Points on a hilly landscape, in no order, each with its height.
A climber steps from a point to the highest of its 2 nearest points, and stops where none of them is higher. Distance is the straight distance between rows; heights are no part of it.
Q_738: [ -4 -25 -35  12  -7 -16   7   9 -19   8  37   0   9 -23  16 -18   3   1
 -13 -16  51  36  16 -17  26 -16 -21   3 -23  25 -19   8  -1 -24  -8 -24
  46   4 -23]  h=462
Q_643: [ 33   1  35  24 -19   4  11  13  -6 -26 -16 -38 -11  30  17 -23   9  25
 -15 -19   3  18 -16 -19   5  19  46  17 -25  20   0   6  18 -14  -9 -19
   9  30   5]  h=219
Q_339: [-30  -1  23  -6   2 -38   8  -3 -16 -17  15  15   9  -6 -14  21  -8  16
 -15   9   0  -2 -21 -13   5   8 -10  44 -37  45 -14  -2 -31   7   4   0
  -9  47  21]  h=489
Q_173: [-23  -4 -12   5 -15  10 -30   6  32  -1   4  -5  13 -39   6   1 -32 -14
  14 -13  28  33   3   9 -21   4 -44 -24  11 -28  -2  -2  30  -5 -25  -9
 -28 -32  -4]  h=617
Q_593: [-22  -6   2  -4  16  45   3 -40   6  15   3   9 -22  11 -20  20  27  11
  19 -23 -29  21 -28  16  -1 -22  -3  -7  47 -15  16  18   2  31   6  22
  -9   4 -22]  h=612
Q_275: [-12  20   3  -8   5  13   7  31  -1  12   1   0  20 -14  30 -14  -1  23
 -16  24  -7  30   0   5   3 -38   7   8 -15  -3  -7 -28  27 -29  22   3
   1   3 -19]  h=643
Q_651: [ -8 -14 -34  11   7 -22  -7   3  31   0  20  13  12 -36  11 -15 -14 -21
   4 -16   2  18  21  38  10 -30 -52 -30  14   0  13 -44  36  -6  34  13
  -7 -26 -16]  h=502
Q_785: [-23   4   9  -4   7  -7  -8  21 -18  13  14  37   0 -14  17  15 -41  15
 -24  23 -18 -13   1 -11  -5  28 -12 -19   0   0 -11  33 -36  18   2  15
   7 -20  43]  h=577
Q_817: [  4  -4  21  -5 -19   4 -19  -6   5 -27  -3  36  38  10  24  11 -18   4
  -2 -11   8 -21  -9   4  10  25  17  22 -39  -3  27  -6 -17  -6   6 -15
  21  12  37]  h=739
Q_27: [ 27  24  16  44 -24  43  14  29 -21  41  -5  18  37  29 -20 -14  -3  28
 -16  15 -11 -21   2 -17   8  13  40  -2 -18 -22   0  -1   2  -7  -8  -5
  18   5  -4]  h=660
Q_964: [  9 -21  -3 -22  32 -10 -27  -2  11   0  -2 -34 -35 -39  52   2  -4  -2
  -8 -15  26  23   3 -14  -7  13   3  -4  29   5   1 -30  32 -14   4  -2
 -28 -23  15]  h=694
Q_45: [ 10 -25 -11  14 -10   9   3   0  21  -7  13  16   0 -16  13  15  20 -23
  24 -18   2  18  10  14 -27 -57 -31 -12  15  16   4 -17  12  -4  19  26
  10   2  -8]  h=619
Q_885: [  6   2   3  19 -19  19   1 -10   9  16  -7  23  12   2   4  -2   1  -3
  18 -12   5  16  10  13   4  18 -15  -9 -24 -24  15   7  -4  12  -9   8
  24 -31  -3]  h=160
Q_952: [ -4  -8 -31  25 -14 -21  25  17  -5 -14   1 -18  -1   6   4 -38  19   0
 -15  -1  35  26   4  -8   5 -28  -7  -8 -20  10 -10  19   4 -17 -10 -24
  15  -7 -39]  h=422
Q_371: [-10 -18   0  -2 -15  -3   9 -36   2 -19   1  42  25   8 -11  14 -17  21
   3 -36  -2 -18 -14  15   9  32  22  42 -52 -20  33 -28   7 -11   9   5
  18  -9  25]  h=626
Q_331: [  1  -7   0   6 -10   9  18 -10 -18  30   5   6 -16 -13   4  -9   5   1
  -1  24   3   9  -2  -2  -7 -30  -1 -15   1 -31 -13   1   4 -15   1 -13
   3   2   7]  h=708
Q_365: [  0  -8  12 -17  13 -14  -7   3  -2  -1   4  16 -28  -1 -19  14 -15   4
  -2  17 -34  -2 -19  12  30   3 -25 -18  38  13  15  -2  16  32   3  20
 -28 -11   1]  h=490
Q_157: [-15  12 -15   0 -28   1 -46  46  16 -18  -2  14  50 -46  12  -8 -18   5
 -12  25  15  -9 -18  12  13  14 -57 -41 -23   0  15 -17 -14 -20 -33 -30
  -7  -6   9]  h=353
Q_673: [ 13 -11   8  13  -3  24  15  -6 -25  16   6   3   4 -12  12  -3 -21  17
 -14  10   0   5 -12 -22   7 -22  33  12   7 -16 -12  21  -2  -8  19 -12
  31  29  13]  h=771
Q_632: [ 19  11  25 -16  -5  35 -19   6  27   9 -10   3  27  66 -23  -4  30 -26
  18  15 -38 -40   7  32  27  18  49  19  52  -2   5  30 -21  28 -13 -36
 -16  32 -19]  h=507
Q_905: [ 14  22 -15   9 -18  43 -10  64  -7  -2 -40   2  -1  -4  19  -8  28  34
 -29   5  -9  -3  27 -12 -21 -32   0  -9   4  -5 -18 -13   5 -23  17  36
  38  15 -17]  h=518
Q_812: [-41  -5 -14 -11 -18 -29  -5 -30  -1 -43  11  45 -12 -42   7   8   4  -4
   5 -23 -14  -4   5  39   0  -8 -23   2 -43 -33  31 -19 -11  -3  25  37
  -2 -37   8]  h=96
Q_218: [ 35  38   2   6  22 -10  15  -2 -32  57  -5 -13  -2  30 -11   1 -24  28
  -5  41  14 -24 -11 -42  -2  43  58   8   1 -31 -32  14   6 -26 -17 -12
 -16 -12  13]  h=844
Q_132: [ 30  -1   6   3  -9  17   6  13 -29  -3 -19   1  15   5 -15  -4 -31  21
 -17  -4   1 -24 -17 -21  29  10  39  18   9  12  14   2   4 -14  -6 -26
  31  26   0]  h=847
Q_910: [ 16   1  14  -3  -2  18 -11 -22  11   8  -5   4 -11  17 -25   4   6 -45
  25   6 -15  -3   0  10 -12  -9 -21 -12  23  -5  -1  15  -6  21 -19  12
 -21  -7   2]  h=574
Q_491: [ 18  10  40 -18  -1   8 -35 -21   8 -33   1  22  15  -2   0   3   0  -7
  14   5  10  -8 -24  -8   8  31  10  14 -18   9  38 -20   8  16 -32 -28
 -27 -22   3]  h=441
Q_62: [ -6  -9  31  11  -2 -16  18 -37 -17 -11  33 -10 -11  -5   1  18  14   6
 -17   4 -13  14 -16  -2 -22  -1  10  15 -15  38 -22   9 -42  16  -3  -9
  -1  37  18]  h=522
Q_352: [ 18 -15   8  29 -11 -33  -1   1  22 -29  19  44  15   8 -14  12 -24 -15
  10  -3 -21  -1   2  33  14 -11 -62   4  10  43  13  24   5  49   5   6
   7  -9   5]  h=240
Q_731: [-14   0  11   9  -1  -2  16   8  20 -12   3 -45  -7  24   2 -21  17  11
 -11 -33  20  24 -12  -7  -9  36  25  21 -20  14 -13   1   7 -11 -15 -24
  -8  14  -3]  h=229
Q_567: [-25  17  -7  14 -25 -13 -25  33  -2  -1 -17  27  17 -23 -26  -4  -7   6
  -9  35  -6 -13  -7   1 -10  23 -50 -33  -6 -11   7  -2  11  -2 -33 -21
 -22 -19   1]  h=381
Q_493: [ -9 -19  -6  -1  26 -18  31 -65   6  27  30  26 -44  39 -27  24  18   4
  33  23 -40  -6 -19   3 -19 -42 -14   1  36   6 -15  15  21   9  16  42
 -33  -2 -14]  h=635
Q_228: [-29  23  10  -3  -5  -5  14  13  10 -19  -7 -20   1  40  15 -26  51  17
 -21  -8 -19  -7  -1  41  27  17  46  25 -14   0  -5   5 -14  15  16  -6
   0  27 -14]  h=463
Q_924: [-42  13 -17   8 -35 -24 -13  45 -11  -5 -11  39  -7 -11 -29   5   8  35
 -26  49 -18   9   0  13 -16 -19 -52 -12  10  19 -34  20   0   2  -9   2
 -10  10  -6]  h=320
Q_449: [  7  -5  17 -17   8  20   6 -36   9   1   7  -8 -26  12 -34  39  24 -11
  16 -15 -10   6 -16   1  -6   5  -5  -1  27   2   9  27 -19  37 -23   4
  -8  24  -4]  h=585
Q_669: [ -1  31 -14  34 -16  43  30  29 -29  23  -8 -19  23  15 -21  -2  14  18
 -18 -18 -12 -16  11 -13  19  12  42 -20 -15 -27   6   7 -23  -1   6  20
  36  -9 -26]  h=598
Q_565: [-13  -3 -20  -1  15 -37  15 -11   6  -3   6 -47 -12 -17  20  -1 -28   4
 -11 -36  26  -8   3 -10 -24  20  20 -13 -26  -6   2 -33   5 -13  24  20
   7 -29  20]  h=789
Q_417: [  9   0   7  -5  11 -15  32 -60 -20  25   6  22 -46  17 -15  10  28  -3
  26  51 -28  -3   0   5 -10 -40  10   8  22 -20 -10  32   0  -6   7  25
 -38 -25   0]  h=663
Q_482: [ -9 -11  -4  24  -4 -11   0  30   8   2 -12  14 -18   9  -9 -11 -25  15
  -9  -6  -7  -1  17  11  -3 -22 -20 -19  24  -6   7   8  34  14  22   0
   0 -28   4]  h=284
Q_870: [ 29   6 -15 -11   9 -17 -25  39 -29  -7  -9 -20  -2 -24   9 -17  -6 -18
  -1  17  38   0  24 -53   4   9   0  -5  -6   4 -11 -16   7 -40 -32 -22
   4   0  -8]  h=567
Q_64: [-12  13  -1  14  -7  23   6  44  -8  14 -11  -8   6   7   2   4  20  35
 -25  -6   1  12  21  -7 -16 -13  30   1  -8   0 -10  10  -6   8  18  22
  29 -10 -24]  h=554
Q_110: [-18 -33  -9  13   5  25  22 -34   1  31  16  11 -24   8  -6   3  26  -3
  20  -9 -20  23  -2  19  -3 -41 -27 -12  27 -32 -11   7  10  -1  20   7
   0   1  -6]  h=653
Q_284: [ 32 -22  -3   1 -10  25 -15  35  -2 -19 -28  -9   2   0  10  -8 -11 -12
  -2 -15   2 -18   2 -15  21  11   4  -1  14  38  15  -5  11  -4  -2 -28
  44  33  11]  h=769
Q_649: [ 43  13   5  -4   2  18   7 -15   1   5 -18  -6  23   8 -12  10  -6 -47
  20   6   7  -4   7   7   5 -18  11  -6  16  -6  23  -1  25  11  -6  -5
  -2 -17  -6]  h=616
Q_280: [ 27  -6  23 -20  16 -18  -2 -36  -3  13  -9   2 -19  45 -15  -2   1 -16
   3   9  13 -16  -4 -10   4  35  29  25  31  -4 -23  44  -5  24 -18 -33
 -23  19  27]  h=759
Q_201: [  7   6  -2 -19  20  14 -24   6  17   2 -32 -12 -30 -18  39  -6  27   2
  -7 -11 -30 -19  24  18   2  25   0 -25  28 -23   3 -15 -11  -1  34  41
  19 -26  14]  h=562
Q_699: [ 15  35  -1   3 -19  42 -33  34   0 -25 -25 -23  55 -13  32 -34  -4   0
   2  -1   3  -9  -2 -11  17  20   8 -16 -23  -7  -4 -25 -19 -37 -11 -20
  24  24   7]  h=304
Q_853: [ 49 -24  11   5   5  12 -50  29  16  -6 -13 -10   2  19  24  -5  14 -25
   2  13 -10  -7  16  -9   5   8 -31 -12  28  23 -29 -25 -10  -4 -12 -14
   3  48  34]  h=664
Q_714: [ -2   3  -1  -4  31 -15  -8  14 -11  26  -1   6 -10  25  -3  28 -17   3
  -4  -3 -19 -10   9 -17 -15  37 -10   0  25  16 -18  26 -48  31  -5   8
   6   1  28]  h=541
Q_650: [ -8 -23  12  -1 -15  -6 -29  -7  27 -21   2  23  33  -2  30 -10 -13 -15
  12 -17  15  16  -8  12 -22   9  -6  23 -22  -3 -17  -3 -15   6  -3 -31
   5   9  28]  h=863
Q_391: [ -8  12  11 -16  13 -38   1  -6  -7 -22  21   0   7   6 -24   2  13 -12
  -9  -2  -7 -10 -10   9  19  25 -13  11 -31  42  23   3 -19  24  -4   9
  -4  18  -5]  h=458
Q_621: [ -2  11 -15  10  13 -14  27  36   0  15 -10 -43  -2  54   7 -37   5  -9
 -17  10 -18 -15  27   6   0   2  33  -5  19  -6 -20  25  -2  17  10 -14
   5  21   7]  h=838
Q_620: [  3  -5   5 -22  26 -32   1 -19  -7  -2  -3 -34 -23 -23  25  -2 -12  13
  -8  -7  31   0 -18 -19  -3  11  31 -14  -4 -16  12 -12  19 -13  20 -11
 -22 -50   8]  h=732
Q_26: [  6 -17 -31  -1   5 -32   1   8 -28  -5  21 -12  -2 -18  17  -4  -4 -15
  -2 -15  50  17  13 -50  16   4  -1  12 -33  13 -11 -18  10 -50 -20 -31
  17  13 -14]  h=515
Q_945: [ -1   2   0   0   1  26 -14  21  13  -9 -25 -19  -6  16  15 -20  20 -11
   3   6 -22  -7  14  28   8   8   9 -25  26 -27  -3   9 -19  27   6  12
  -8 -13  19]  h=595
Q_894: [ 26  12  18 -13   7   8  14  -7   9  16  -5  10  -2  50 -38   8  12 -19
  -3   6 -31 -38   3   9   4  19  61  19  50  -1   1  77 -16  38 -21 -12
 -25  24 -17]  h=526
Q_507: [ 24  16  14  17 -21  16  19  -3  -8  39  -4   2  12  45 -31  -7  19  18
  -1  21 -21 -19   7   2   1   2  56  21   1 -14 -16  -3   9   3 -15  -9
 -24  17 -18]  h=725
Q_932: [-34  11 -13 -30  22  22  -5 -51   7  21  26  12   3 -17   7  25  17  -6
  17  -4   2  46  -9  24 -11  -9   1  21 -15 -38  -6  -1 -15   4   7   7
 -18 -13 -20]  h=46
Q_629: [-11   8  18 -19  -7   2 -28  12  26   1  -6   6  50   2  27 -24 -47 -10
  -5  30  12   9  -9   2 -21   4  17  22 -23 -19 -15   0  -3  -5  -2 -45
 -11  -2  27]  h=772
Q_854: [ 34  -4  13   7  -1  19  29 -21 -23  -5 -16 -28 -23   8  -1 -10  17  15
  -4 -23  31  -2 -15 -25   9  -1  41  18 -24  -2  11  10  15 -16  -5  -3
  16  12 -18]  h=207
Q_624: [  3   3   9  -3   6 -24   6  14  16   5 -29 -14  -9  66  -1 -28   7 -25
  -3   4   3 -18  16   7  21  34  31  11  26   8 -13  28 -15  14 -14 -35
 -13   9  11]  h=794
Q_207: [ 23  -7  -5  12   3  11  17 -23  18 -11  -5 -34 -14 -14 -11  14  -9 -35
  27 -27   0  -5   8  10 -37 -28 -14 -23   0  10  23 -18   5  -2  10  29
  -1 -15   6]  h=686
Q_768: [ -7  17 -14   2 -31  32 -27  35   2  -8 -13  -8  59 -36  -7 -14  -6   6
   7  17  13   0 -10 -10  13  24 -29 -22 -26  -1  -9 -21 -24 -13 -21 -36
  16  28 -11]  h=327
Q_152: [-13  -2 -40 -35  25 -17 -17  30  21 -18 -21 -32   0 -12  13  -9  -7 -37
   5 -19  19   5  11   8   1  -1   0  -1  34   7   4 -16   0   1   8 -14
  -3   4 -10]  h=435
Q_791: [  9 -13   9  26 -14   9  25   1  -1 -12  11   3 -15 -32  11  -7  19   6
 -10  14 -10  19   0  24  -7 -63 -28 -16 -15  18  11 -37  24 -14  23  15
   8  -5 -14]  h=553
Q_243: [-20  19  -3  14  -2 -17  27  17 -14   9   3 -47   8  12 -10 -23 -16  17
  -5   2  22   4 -20 -27  -9  14  43 -27  -8  -7 -11  30  -4  -8  -7 -23
  -5 -29 -11]  h=658
Q_774: [ -5  26  14 -11  14  17   1  -4  34  -1   0 -63  11  28  -3 -13  31 -13
   6 -27   9   8   6  17   5  39  20   0 -16  13  -2 -41  18   1  -4  -7
 -16   5   3]  h=239
Q_404: [-22  -1 -23 -18   3   2 -22  46 -17 -10  -7  24  25 -39   7  30 -57  29
 -26  -2  10 -25   0 -27  11  10  -7  -8  -9  23  23  -2 -18 -12   5  -3
  36  -4   5]  h=681
Q_503: [-15  -3  -6 -33  26  -5  -3  -3   9 -17  -7 -35 -14 -25  -2   5  -5 -22
   4   6  -8   4  -6   4  16 -15 -15 -21  27  13  15 -14  12  13  16  13
 -17   3  -3]  h=464
Q_839: [ 60 -27  11  10  17  25 -30  10   6  -9 -14 -15 -10   1  38 -13  17 -14
  -1 -27   0  -3  11 -15  26   3  -3  -9  31  12   0 -26  11   6  -3  -4
  30  30  21]  h=706
Q_934: [ 23   3  -3  -7  -2  15 -21  44   2  14 -43   1 -29 -17  28 -17  20  10
 -12   8   0 -17  39  -9  -9   3   9 -15  10 -28 -16 -22   7 -23  17  24
  31 -15   1]  h=532
Q_283: [ 29  29  11  11  -1  -3 -28  22  17 -37  -7 -35  39   7  37 -28   3 -20
  15  -8 -10 -24  22   3  18  29  12  -6 -40  10  -7 -49 -31 -35  11   3
  30  27  17]  h=277
Q_761: [-25 -19 -29  -8  10  -6   9  -9 -16  -4  33  31 -21 -29 -40  38   8   4
  -5 -34  21  -7  11 -14   8   3 -41   1 -11  22   8 -29 -27  -4  -8  22
  18  25  -7]  h=167
Q_197: [ -5  -5 -22  10 -20   4 -29  37  -9 -14   1  12  24 -61  28  11 -34  22
 -13  -9  31   5   2 -12 -26  -1 -12 -19 -17   6  22 -18   2 -27   3   3
  26 -20  -4]  h=775
Q_186: [-20 -19 -25   1  11  15  -9   8 -15  14  16  20 -24 -26 -11  16   7   6
   0 -13  -5   4   8  -5  24  19 -44 -21   3  -4  -3 -18 -19   5   1  25
  11   5   8]  h=152
Q_106: [-18  -7   6  -1  -2  -7  -9  35 -20   5  -4  30  12 -18   1  10 -71  42
 -31  35  -9  -8  -7 -13 -15   0  -7  -8  19  19  -2  11   4   2  16  -7
  17   2  26]  h=618
Q_36: [-27 -17   0 -23  18  12   6 -57  -1  -9   4  14 -24 -22   7  15  26  11
   1 -28 -12  16  -7  24  -2  -2   4  30  -6 -20  27 -15   8   4  27  27
  -2 -14  -7]  h=58
Q_543: [-56 -18  -8 -21 -19   3 -12 -52  -4 -29  13  30 -19 -46   7   3  18   7
  16 -23   7  12 -16  20  -3  -5  -6   1 -19 -37  33  10  -9  -6  -1  22
 -22 -31  -4]  h=72
Q_83: [  5 -38 -11  22 -13 -14   8 -19   9 -32  34  44 -15 -18 -16  21   2 -24
   8 -30   2   2   3  30  13 -10 -57  12  -4  44  26  -3  14  26   2  28
   6   7  -4]  h=213
Q_104: [ 18  24 -18   9   2 -20  10  48 -21   5 -15 -41  20  27   9 -14 -21   6
 -12  18  -1  -5  26 -19  -1   0  18  -8   2  17 -25   3   4 -12   6   0
  18   4   0]  h=774
Q_615: [  2  28 -24   7   3 -34  18  37 -30  15  -3 -23  18   6  -1 -16 -24  26
  -9  16  25 -16   1 -41   3  14  26  -4 -44 -16  -8   4   3 -27  -3 -10
  11 -29  -6]  h=714
Q_509: [ 11  21   8 -15   2   4 -35  26  44 -19 -21 -41  25  23  29 -27  17 -29
  16 -16   2  -3  23  19  -2  37   8  10 -21  20  -2 -43  -6   8   8   0
   9   3   5]  h=254
Q_707: [-30  24  10  -6   6 -24   6   2  10 -26   8 -30   6  34 -11  -6  22 -17
 -12   7 -26 -19  -5  36  31  18  11  -7  -9  18   7  -2 -15  30   8  11
 -19   7  -2]  h=443
Q_847: [-41 -11  -6   4 -20 -11  27 -16 -25  -4  19   8 -14 -23  -5   9   7  30
 -13  17  14  16 -14  -3 -23 -55  13  23 -25  14 -10  11  -7 -30  27 -10
  13  21 -10]  h=378
Q_958: [  3  -8  -3   4   9  -1 -33  22  14   8  10  -8  -2 -51  54  -3 -16 -15
  -6   6  29  26   4 -12 -17   5 -30 -19   9 -21  -4  -8  14 -21 -21 -20
 -18 -22  17]  h=657
Q_748: [-30  -4 -18  20 -27 -22  37   4 -18 -12  13 -18 -14  -7  -8 -23   5  19
  -6  14  34  21 -16 -40 -15 -29  13   3 -15  11 -19   6  -5 -37   0 -29
  22  24 -20]  h=399
Q_450: [-26   5   3 -30  13   6 -14   3   0  21  -4  10  43 -25  44 -11 -34  13
 -15  35   0  17 -15   8   6 -18   4  11   1 -18 -16 -12   7 -20   5 -30
  -5  19   6]  h=707
Q_648: [-33 -22  11  14 -37 -12   4  11  -2 -20  -9  32 -27  -3 -28  19  22  17
 -17  21 -13  -7 -16   5 -18 -40 -43 -15  24   9  -5  22   4  20   4  19
  -6  12  -9]  h=339
Q_861: [-16 -20   1   0  13 -16 -18 -16  11   3  27  28 -25   3   1   5  13  -3
  40   8 -43  19 -12  25  24 -26 -64 -13  39   1   5   1  24  44   4  41
 -32 -20  -4]  h=523
Q_661: [ -7   3   8  32 -17  14  12  22   8  -6  13 -31  11 -27  17 -16  12  18
 -12  -7   8  37   1   0 -17 -39  -4 -14 -36  16 -10 -53  13 -24  26  14
  10  -3 -23]  h=582
Q_920: [-24  30  17 -21   8   4 -13  19  34   0 -11  -4  20  73   0 -19  30   0
  -5  -2 -31 -15  21  52  33  31  49  35  18  10   2  16 -16  24  -2 -27
 -19  21 -23]  h=485
Q_389: [-24 -24   5  11  17  -1  19 -33  22  20  42  45 -28  21 -49  24  24  10
  40  16 -42  30 -24  -1 -30 -49 -41   6  37  15  -9  34   7  34   8  31
 -12   3 -32]  h=606
Q_47: [  8   2  17 -14  24   2 -12 -15  -6  37  14  10 -11  10   6  11   2   4
   4   6   6  13   3 -25 -12  38  -7  18  12  -2 -29  12  -5  33 -28   0
  -2  -6   3]  h=516
Q_691: [  3 -15 -11   6 -21  -5 -10  -6   3 -10  -7  57   3 -17  11  -3  -3  -4
   5 -20  14 -13  10  24  17   9 -22  -1 -41 -30  23  -4   1  -4  16  24
  17 -34  23]  h=132
Q_652: [ -4  -6   7  -6  29  -7  37 -44  -6  -8  25 -40  -4 -13  -7  35  -4 -13
   7 -24  -8  -3 -17  -8  -2  -7   8  21 -15  50  -4  -2 -32  -4  17   9
  11  44   5]  h=551
Q_767: [ -8  21  -3  19 -32 -14  10  38  -9  16 -15  22 -11   1 -29 -15 -15  17
 -16  33  -8  -1   3   7 -30 -36 -26 -17   8  -9 -11  28  29   2  -7  -8
  -8 -22 -19]  h=303
Q_895: [ 39   7   8   2  19  11  17 -33  -5  11  -8 -22 -16  31  -3 -12  27 -13
   1 -28  16  -5   4  -3  29  31  30  27 -19  -6  18 -35  17 -16 -13   2
  20   6 -12]  h=195
Q_34: [ 22  11  -6  14   6  28  21 -25  -5  30   5  15  -3  31 -19   0  12   1
  13 -24   2  -7  19   8  24   4   8  25  -6 -10   0  -8   3   8  -4  15
  18  -4 -12]  h=181
Q_355: [-25  14   1   6 -25   3  25 -19  -3  16 -15  15  -4  33 -32 -12  10  18
  -5   5  -9 -18   2  18   5   4  44  11 -16 -50   3  11   4  -2   5   1
  -6 -11   4]  h=671
Q_516: [ 33 -10  18 -22  27  -1   3 -58 -26  23   3  15 -26   0   7  22  -8  -1
   5  18   6 -16 -14 -32 -13  15  14  34  15  -8 -30  33 -26  -1  -9 -14
 -14  25  40]  h=724
Q_115: [-15  25   7 -20 -10   2 -26  -4   4 -15  -7  12  16  -8 -21  13  -6  -7
  20  17  -1   8  -7   2  -2  17 -22  -3 -12  -3  15 -27   4   9 -28  -7
 -40  -9   2]  h=411
Q_846: [ 28  -5 -17 -13   1   7 -28  37  -9  13 -28 -17   7 -32  54 -28 -14 -30
 -11  14  19   0  29 -33  -5   3 -25 -33   9 -28 -22   0   0 -40 -20  -8
   9  -6  12]  h=611
Q_830: [ 31   3  11  -5  -3  -3  27 -14  -1   8 -12   9  -5  20 -37  12 -31  -9
   5  -3  -6 -11   1  -8  -4  -3  26   1  27   4  22  27  38  18  -7 -16
  -5 -13 -18]  h=572
Q_765: [ 26  11  28 -22  11  34 -21 -32   2   4 -20   9  15  22 -10  27 -10  -6
   9   2   2 -17 -20   3   0  37  37  18  12 -15  35  10  -1  11 -18   1
 -30 -25   9]  h=470
Q_100: [ -8   2 -12  -7  16   3  55 -38  -2   2   9 -43  12  -3  -5  11 -16  -6
   0 -13   4  -5 -14  -2 -17 -36  42  21 -17  12   3  -1 -12 -20  31  13
   8  27  -1]  h=583
Q_263: [ 16 -16 -35   7   5 -29  -1  20   0  -9   5   1 -10 -32  10  -1  -2  -2
 -11   2   1 -11  27  11  10 -40 -35  -7 -11  30   1 -48  33 -15  26  25
   3 -10 -13]  h=484
Q_901: [ -6  11  14 -17   0   4  22 -56 -10   2   5 -23 -39   5  -9  13  35 -12
  27  12   4   0  -8   5 -10 -17  12  -2   5 -18   6  23  -1 -14  -4  39
 -50 -38   1]  h=698
Q_852: [-20 -26 -30 -11  -8 -28 -17 -13  -2 -34  24  35  -9 -39 -19  31  -1  -8
   0 -34   7  -3  -5  11  24  18 -54  18 -14  25  27 -12  -7  17  -9   7
  -2  21   1]  h=188
Q_976: [  2  16   1  18  -1   5  44   0  -3  -3  -4 -53  23   9  -5  -5 -20  -8
   0  -9   9  -8   1  -9 -34 -17  41 -14 -17  -8   0   5 -18 -13  10   6
  15  -1  -7]  h=621
Q_636: [ 27  22 -12   2   1 -29  17   7 -34  32 -16 -29   5  35 -11 -37 -28   6
   7  22  26 -43   3 -29   5  14  62  -6 -16 -48 -12  14  10 -32  -7 -13
 -10 -19  -2]  h=788
Q_467: [-39 -31   0   1 -34  -8  16 -10  -8 -10  23  26 -14 -29 -20  15  11   4
  -7  25   8  12 -19  -1 -49 -38 -29   3   2   9 -24  11 -10 -23  -1  -5
  -7  15  -5]  h=359
Q_554: [-16   8 -13   9  -1 -13 -28  19  34 -17   9  11  15 -39  18   5  -9 -11
   4  -5  -7  31   8  38  10  -2 -61 -20   2   5  15 -28  12  13  -5  -4
 -25 -23 -12]  h=565
Q_387: [ 19  -7  25  -1  -6  23 -44  34   1  -3 -33 -12 -11  16  23 -19  34 -23
   3  15 -25 -18   8   5  -1  15 -26 -37  33  -9 -16  -4 -18  11 -17 -10
 -12  13  41]  h=629
Q_337: [ 11  -1   7 -15  -3 -10  28 -44  -1 -20   2 -22 -30   0 -26   5  30 -27
  13 -14  11   5  11  12  -5 -20  -8  -4 -14  11  22 -11   6  -5  -7  25
 -23 -12  -9]  h=740
Q_609: [ 24  10   8 -11  12  10  16 -22  19  19  -4  18  -3  35 -53  28  -2 -18
  13   1 -21 -23  -3 -15 -12  -6  28  13  56  -3   7  75  21  38 -20   6
 -17  -9 -38]  h=544
Q_424: [  0 -31   5  21  -5 -11   6  -2  28  -4   7  29  -6  23 -18   2 -30  -6
   7 -28 -14  17  -1  25  12   7 -36  -9  32   7   3  31  17  47   2  -9
   5 -21   5]  h=262
Q_444: [  9   9   7  -9  18 -25  12 -28 -27  18   1  -4  -3   3   5   6 -18  14
   1  25  18 -21  -6 -40   5  20  28  15  -4 -16 -20  19 -18 -23 -12  -8
  -5   7  21]  h=777
Q_613: [  8   4 -14  11   7  -1   2  12 -18   0   6 -25  13 -28  28   9 -31  16
  -3 -22  28  17   0 -36 -29   3  13  -6 -34   1  -2 -13 -14 -26  18   6
  34 -18   4]  h=897
Q_845: [  6  14  27 -18  29  16  -8 -36   4  21   3  25   2   5   1  32 -19  26
   0   1 -11  12 -17  -5  -5  16  20  31  17  -4   9   4  -5  30 -16   1
 -20   0  15]  h=493
Q_103: [-20 -29  -4  12  12  -6 -10 -27  24 -17  51  38 -10  -6 -31  16  34  -8
  43  -6 -37  29 -19  26   9 -44 -78   7  24  24   1  19  20  39   0  19
 -19   7 -36]  h=564

Where does a climber stop that starts at each point below?
Q_934: Q_132
Q_707: Q_649
Q_365: Q_337
Q_36: Q_613
Q_643: Q_613

Call two points neighbours if one is among the 2 nearest of the other. Go from one point of each pair to the other, from neighbour to neighbour, staying as high as possible. Name the lowest point that can't be avoided.
Q_650 / Q_337: Q_791
Q_621 / Q_650: Q_34
Q_337 / Q_613: Q_263
Q_621 / Q_218: Q_516
Q_507 / Q_218: Q_707
Q_649 / Q_132: Q_910
Q_649 / Q_507: Q_905
